Each row is a point on a tangle of strands that fork, close into loops and nearly touch. The rows are in no order.
(in the rows, 128 means zero)
Points whose rows are less than 41.7 apart are linked; no others are. Some points are linked to none.
Q_413: [105 119 131 139 183 128 118 118 156]
Q_837: [164 160  92  74 124 116 175 150 166]
Q_221: [111 135 148 116  78  98 145 143 115]
Q_467: [153 144  77 104 107 170 133 140 172]
Q_951: [139  99 140 147  65 146  85 118  60]
Q_207: [ 81 129 152 134 150 106 127 126 149]
Q_155: [151 121 107 143 233 147 125  96 138]
Q_33: [161 101  88 154 209 161 131  85 118]
Q_550: [166  91  97 146 168 125 143  80  70]
Q_477: [127 137 145 129  67 134 113 150 117]
Q_760: [142  94 101 146 128 133 130 100  89]
Q_147: [118 133 100 132 162 164 114 127 180]
Q_486: [ 72 117 166 156 154 113 111 117 135]
Q_122: [119 118 175 156  63 130  89 147  86]
Q_995: [164 142  79  93  98 147 149 139 153]
Q_88: [167 114  95  93  83 113 148 115  95]
Q_343: [172 135  80  85  84 133 152 134 134]
Q_12: [102 160 150 120 100 151  95 167 184]
Q_324: [170 153  91  65 103 112 177 149 158]
Q_47: [145 142  84 122 124 180 115 138 184]
Q_200: [120 123 134 138 207 120 129 109 140]
Q_652: [124 127 146 114  67 100 141 138  95]
Q_601: [120 155 147  89 135  83 167 145 149]
Q_570: [125 134 122 119 151 122 142 126 150]
Q_824: [145 125 146 118 140  75 168 118  75]
Q_564: [150  83 100 156 150 130 136  85  69]
Q_950: [166 116 106 117  64 155 102 127  96]
Q_168: [ 97 105 159 167 100 131 101 118  86]
Q_547: [ 88 120 185 172  92 137  85 142 105]
Q_345: [ 94 155 162 103 138  79 151 149 151]
Q_220: [104  92 149 183 111 154  91 108  80]
Q_474: [122 132 119 125 108 131 129 137 139]
Q_99: [132 151  90 102 144 158 126 144 202]
Q_895: [167 124  93 141 224 150 135  93 120]
Q_833: [ 61 124 178 159 146 117  92 125 150]
Q_9: [104 124 186 170  81 137  81 155 100]
Q_638: [147 116 113 126 139 116 154 117 110]
Q_142: [133 154 127  86  94  99 166 152 146]
Q_354: [148 114 139 128 137  89 163 109  72]
Q_446: [ 84 159 171 110  90 100 130 162 151]
Q_210: [108 173 131  93 111 135 113 167 209]
Q_29: [117 132 155 116 141  82 162 131 110]
Q_375: [128 143 104 130 117 170 108 140 172]
Q_511: [ 65 134 186 146 113 113  99 146 141]
Q_866: [ 92 154 164 104 115  87 150 154 153]
Q_623: [ 85 149 172 129  91 104 122 159 134]
Q_201: [185 109  96 135 178 126 153  90  75]
Q_165: [136 158 102  89 135 132 149 148 181]
Q_622: [159 142 125 107 153  94 170 126 112]
Q_740: [167 117 109 139 189 128 151  96  93]
Q_263: [117 150 137 104 177 112 143 134 179]
Q_491: [153 114  98 112  89 128 134 115  98]
Q_829: [119 109 107 155 165 151 120 106 136]
Q_433: [137 138 138 125 183 100 155 120 113]
Q_540: [131 146  88 116 142 175 106 140 204]
Q_525: [115 121 117 140 156 139 127 118 143]
Q_260: [138 130 150 109  44 110 120 145  95]
Q_16: [180 138  89  72  94 113 171 138 130]
Q_484: [169 140 122 129 207 120 146 101  99]
Q_635: [111 105 148 160  90 130 107 115  82]
Q_253: [144  97  69 162 184 182 114  91 139]
Q_385: [157 151 136 117 192 106 161 115 109]
Q_571: [147 130 146 124  49 134 103 150  95]
Q_400: [145 161 113  78 143 112 166 152 175]
Q_489: [142 103 151 139  52 133  87 129  65]
Q_735: [136 106  72 155 170 190 106 108 158]
Q_302: [ 87 112 165 172 107 141  91 130 109]
Q_683: [113 103 150 193 117 182  62 132 115]
Q_945: [135 129 149 107 124  76 172 125  93]
Q_620: [ 65 124 179 165 127 129  85 130 139]
Q_351: [121 135 155 120 168  87 161 125 115]
Q_720: [128 122 122 135 221 131 124 105 147]
Q_969: [129 156 134  87 117  94 167 153 154]
Q_87: [124 108 160 141  60 123 101 136  80]
Q_846: [ 76 144 185 137  96 108 110 152 137]
Q_861: [128 156  96  97 135 143 137 147 196]
Q_521: [129 140 115 109 127 121 150 137 148]
Q_422: [135 105  96 155 177 152 125  97 128]
Q_54: [149 102 127 131 134  93 152 100  61]
Q_883: [131 118  88 143 153 174 113 117 166]
Q_761: [ 93 145 155 112 153  94 139 136 160]
Q_183: [110 101 151 186 117 166  75 120 103]
Q_104: [118 142 191 141  58 129  94 175 122]
Q_223: [142 102 103 132  99 128 128 109  88]
Q_674: [122 137 110 122 119 153 123 141 163]
Q_101: [144  99  80 155 184 163 129  95 125]
Q_80: [114 161 119  97 117 138 124 158 196]
Q_380: [127  95 139 161  79 142  93 114  74]

A fork is a point with three links, a tip a point with one. Leave the first point through the second and follow the links. Name the first fork or tip that comes.
Q_550, Q_564 | Q_88
Q_168, Q_220 | Q_683
Q_33, Q_895 | Q_525
Q_489, Q_87 | Q_168
Q_253, Q_735 | Q_147
Q_221, Q_652 | Q_477
Q_474, Q_674 | Q_47
Q_142, Q_969 | Q_345

A tip is a point with one link. Name the tips that can be reached along the links from each point below, in the order of the rows.
Q_467 | Q_147, Q_210
Q_87 | Q_683
Q_623 | Q_142
Q_201 | Q_88, Q_54
Q_652 | Q_221, Q_477
